Each row is a point on a landscape with many valleys, with its height.
From any point a ball takes the steepest step (drop divided by distance) to one of its 2 nearest points. It stops when none of these is lower. Distance is the straight distance between rows; heights are no part of it.
<756> height 155: [-13  10   9  -4   5   4  16  28 -13   3 -16  12  -9  -2  13 -10   1  -2
   1  13]
<103> height 228: [ -2  20   8 -18  24   8  -3  20   4 -13  16   9  33 -25  -8  15  -5  -7
  -4  16]
<253> height 66: [  3   9 -34  18   0 -20 -22  20   5   1   6  -4   8   6  14   0   8  -3
  -5 -10]
<801> height 751: [-16  13  -9 -32  -9  20   0 -13   3  -9   3  -6 -18  -1   1   7  13  -8
   0   0]
<827> height 229: [  3   9   9 -20  -8 -10 -21  18   1 -15   8   5  18 -17 -14  13  -2  -2
 -12   3]
<848> height 250: [  1  10  -3  -9  12   2  -1  13   4 -11   9   9  27  -7   8   1 -19   4
   7  10]
<719> height 572: [  8 -21  -6  13  15   9  -2 -16  -4  -9  -7  -1 -10  -4 -14   4 -17  22
   6 -11]
<540> height 697: [ 10   7 -14  11   6   6  31 -20   7 -20 -21  -7  -9  24   6  -4 -15  -1
   5   1]
<483> height 257: [ -1 -21  -5  18 -17  -8 -14  18 -13  -6  -6  21 -18 -17  11  -3   6   3
  -4 -16]
<147> height 427: [-18 -11  -3  14  -3   8   7 -20   7 -16 -45   5 -15  13   7  11   6  -6
   6 -13]
<13> height 182: [ 22  -5  10 -17 -17   7   9 -10  -6  14  11  -8  -8  12  -4 -17   4  16
  -4  22]
<246> height 281: [-10   2 -14  -7 -31   7 -15  -8 -18   4 -20 -10  -1   1   0 -12 -11 -35
   5   0]
<242> height 297: [ 10 -11  11 -27  17  -5  22  -7  -3  30   7   2   7   3 -28  -2  -2  11
   5  -4]
<729> height 262: [ 10  14   9  18   3   0  22  -8  -2 -15   8  -3 -12  21  -2  10  11  -7
  -4  18]
<81> height 107: [ 18  -8   9 -10 -23   6  -4 -11 -11   9   0   9  -2   9 -24 -20  -8  22
  -4   0]
<132> height 416: [ -7 -10  10 -10   2  28  35  23  -7   4 -16   8  15  -8  -9 -11  16   6
  24  22]
<308> height 246: [ 10  -1   8  -5  20 -10 -16  -2   2  27   6  -1 -13 -19 -11  10   4  12
  -9 -19]
<562> height 72: [ -9   8 -14   2  17 -11  18   9  -9   3  -6  27  10   8  10  -6   5 -17
  16  19]
<143> height 412: [ 20 -15  18  -9  20 -17  21  -6   8  46  13   3  11  13 -13   4   4  16
   4   6]
<705> height 496: [-16 -31   6  -1 -21  -5 -10 -17  -4   5 -31  14  13   3   2  10 -18  -8
  -5   0]
<278> height 63: [  1  11  -5  13  20  -3 -10  36 -10   5  24   7  15   4   2  -7  -7   5
  -4  17]
<516> height 13: [ 13   8 -19  17  20 -14 -16  17  -6  12  12   3   3  22   6 -11   5  13
   1   2]
<168> height 94: [  1   0   6  -3  20  -8  26  14  -7  -8 -15  19  16  -2  -8   0   5 -13
  22  22]
<256> height 421: [ 14   2   9   2 -18 -11 -17  11  -6   4   6 -16  -4 -17  -5  -3 -26 -13
   0 -12]
<369> height 683: [ -6  11  -8  13   6  17  18 -19  15 -15  -8   6   9  22  15 -22 -13  12
  -1   5]
<353> height 460: [ 24  -2   2   9  -6 -24 -33  17  13  10   2 -26  -1 -10  -7  -2  -8 -19
 -14  -7]
<510> height 599: [  9 -11 -16  -5   1 -14 -15  -6   7   3  18  -2 -14 -13   0  24  16  -1
  -9  12]
<428> height 197: [-11 -10   1  11   0   7  -1  23 -22  -4  -3  17 -17 -18   9   3  -2   1
  -8   4]
<613> height 259: [ -8  15  -5 -15 -28  -4 -25  12 -11 -13  14 -12  18   0 -12  15   2 -16
 -25  -2]
<499> height 614: [  1  -7   3   7  10  11   2   5 -12   9   0 -10 -25 -16 -14  -2 -10  22
   1 -15]
<192> height 322: [ -8  15  -6  -6  -9   8  14 -34  -1   9  12 -10 -21  14  11   4   1 -18
  14   1]
<702> height 370: [ -8 -22  13 -33   2  11  18  12  -7  17 -10  17   6 -11  -8  -1  18  12
  16  15]
<720> height 642: [-10  -1  15   5  10  34  10  -3 -15   1  -2 -11  -6  -5  -8  -6 -11  25
   1  -5]
<580> height 771: [ -5  10   9  11   4  19  18  27 -11 -17  19   5  11 -14   1 -17  13  -2
  -7  21]
<328> height 337: [-12  16  -7 -22 -22  11   3 -28  -4  12  -8  -1  -8  22  13 -17   1 -16
  18  -6]
<448> height 50: [ -9   4  -6  -4  11 -18 -27  10  -1  11  13   3  -5 -23  -2   4  13  10
  -7 -28]
<901> height 741: [-12  18   6 -24   9  15  10   4   2  -1 -14 -12 -18   2  13   6   9   8
  14  -6]
<355> height 520: [ -1 -34 -24   4 -23  10  -6 -19   0  -1 -18  13  11   2  -2  13 -27   6
  -1   3]
<25> height 210: [-15 -15 -21  11 -15   5  -4 -22  30   6  16  -7  -1   2  26 -16  -7 -27
   7  -9]
<207> height 139: [  1 -11 -18  11 -11  -7   9  -2  11   2 -13   8 -16   5  39 -17  -5 -11
   4  -7]
<188> height 286: [ -2   4  -1   3  -2  -3  -5 -24  19   6  19 -17 -14   6  14   0   2  -6
   0   0]
<249> height 106: [ -6   2 -22   8  -1 -13 -24   2   3  -3   9   8   2  -7   4   5  -1  -7
   7 -18]
<646> height 398: [ 10   1  17   6  -3   3  -9   7  -2  -3 -10 -17   6  -5  -7  -1 -22  11
  -6 -12]
<208> height 173: [ 11  12  14 -24  13  -8 -10  14   0   6  24   1  22 -17 -17  21   3  -4
 -20  12]
<856> height 378: [-14 -15  -3   8  -1  22  -8 -12   1 -13 -30  -2 -14  -8   2  -2  -7  -1
   3 -25]
<390> height 663: [-16  -2  13  18  -6  25  13 -20   1  -8  -1  -7   0   8   7 -13 -18  16
  -4  -7]
<787> height 292: [  8  25   5  28  21  -7  19   2  -8  -8  14   2   7   5  -1  -4  10 -14
   7  19]
<556> height 403: [  0   8   3  -6  19  -6   1 -17   6  24  27   1 -12  -9 -12   6  15  14
   6  -1]
<604> height 345: [  5  19  12  13  -5 -11 -12  -4   4 -21  23   2  13 -16   8   0  10  -9
 -20   4]
<650> height 554: [  9  -3  -9 -16   2 -25 -11 -21   3   0   5  -6 -23  -7 -13   9  14   1
   0 -13]
<566> height 112: [  6   4  16 -12  13 -11  15  37 -18  -6 -14   6  15 -10  -8   4 -11 -17
  18  22]
<146> height 287: [-12 -17  -7  -9  -7  -3 -32  -8  14  -2  11  -3   7 -18  -6  20  18   4
 -18 -22]
<265> height 177: [-10 -10 -22  19 -15  -4   4   6  31  13   3  -4  -8   9  33 -16   1 -21
   0 -10]
<212> height 299: [-19 -11 -19  -2 -21  11 -15  -3   8  -7 -35 -18  -8  -7  -3 -12   0 -36
  12 -14]
<75> height 130: [  8   2  19   2   4  -5  28  33 -24   2   0  13  -7  -8   4 -15  -4  -6
  14  18]
<109> height 76: [ 12   5  20  -1  -4   7   9   0  -1   2   1 -24 -18  15  -4  -5   7  27
 -12   6]
<2> height 223: [-15  -1  12  -3  16  -5  22  25  -2  12   2  21  -5   5   7  -4  31  -1
   7  10]
<471> height 269: [ -8  21  -3  -6  18  -4  -2  -1  13   0   3  -1  30  15   8  -5 -22  17
  16  -3]
<363> height 314: [  9  22  -6  18   9 -10  -1   4  -3 -15  14  -6  -5  -5   5  -2   1 -10
 -12   0]
<339> height 494: [  2   5  -1   2  16 -17  -3 -29   7   0  17  -1 -16   6 -15  19  31   6
   1 -12]
<700> height 310: [-9  6 19  1 12  0 -8  6 22  3  1 -4 31 23 13 -5 -7 18 -2 -1]
<368> height 467: [-15 -23  -9  10 -13  -8   1 -15   9  -7 -34  12   8  17  12  14  -6 -21
  -5  -9]
<882> height 761: [ 10  18   1  -8   9  16  14   9 -12 -21  18   0   4 -11  -7  -6   2  -9
  10  29]
<333> height 204: [  9  19  32   4 -10  -5  21  -5  -7  -2   8 -15 -13  14   0  -4   6  -1
  -9   8]
<870> height 324: [ -7 -15 -11  17 -29   0 -13   7  -4  -1 -14  -7 -29  -5   9  -4   7 -15
   2 -15]
<853> height 729: [-25  13   7   2   4  21  14  17  -4   2 -20  -5 -11  16  -3  -4   5  20
   6 -11]
<530> height 363: [ 12  10  23  -7  -8  -9  -3   9  12  -6  -2 -15  19   3  13   4 -11  15
  -8  -1]
<30> height 108: [ 13  16   0  -2  12  -8 -16  18  -2  20  24   4  30  -9 -13   3  -4   4
  -8  18]
<523> height 245: [  0   6 -13  12 -13  18   7 -23  21  -3  14 -11 -11   6  30 -11   0  -8
 -10  -4]
<87> height 118: [ 24 -13  -8  31  13 -23 -24   0  -1   7   9   4  19  11  -2  -9  -2  22
  -7  -4]
<80> height 185: [ 23 -17  12 -21  -8   9  19 -22 -18  19   3   8   5   1 -35  -7 -10  16
   9  -8]
<452> height 757: [ -9  28 -12 -22   3  11  12   6  -8 -19   9  -2  -8   3   5   4  -6 -18
   4  12]
<793> height 530: [ 22 -20  18   1  13 -15  10 -21  15  26   1   0   8   6 -25  13   8  19
 -13  14]
<388> height 332: [ -7 -16 -15   2 -19  15 -10  -6  -3 -13 -27 -19 -30 -13 -13  -4   2 -19
   5 -23]
<372> height 230: [ 21 -11  -1  19  -3  -9 -21  -6  10 -17  -4  -5  15  10  -1  -6   7  22
  -4  -3]
<167> height 714: [ -4   6  -1   9   7  12  16   1  -3  -6 -20 -21 -19  25  -3  -3  -6   7
   2  -6]
<359> height 408: [  2  -6  12   2  -6 -17 -21 -11  12 -15  15   1   9 -18   5  28  10 -14
 -24   2]
<485> height 274: [ -4   6 -19 -18 -27  -2 -18   7  -8  -7  -8   2  11   3   2   6  -9 -26
  -8   4]
<399> height 306: [ -6  -9   9 -10  11   7  16  13  -8   9  -1  12  -6   1  -5  -4  16  22
  18  -2]
<41> height 543: [ -6 -22 -19  15   8   4 -15 -18  -8  -9 -12  16   5  -1 -13  18 -13  12
   3  -6]
<788> height 430: [  3 -14  10 -15  -9 -12 -13 -23  17  -6   7   8   9 -20  -4  23  12  -1
  -4  -9]
<770> height 100: [ -7   3 -10   3  -3  -3   9  -1   1  -5  -9  17   4   7  18   1  -7  -4
  -1   2]

Call two points neighbours if one is among the 2 nearest of the other. Go from one point of each pair to the other, from neighbour to neighbour, staying as low as possible. Name the highest point that can't be avoided.
<562> / <516> -> <388>
<81> / <109> -> <13>
<448> / <516> -> <249>

Two balls start at each pair of points below. Name the first point that both come to, or write -.
<192> / <870> -> <562>
<483> / <399> -> <756>
<700> / <2> -> -
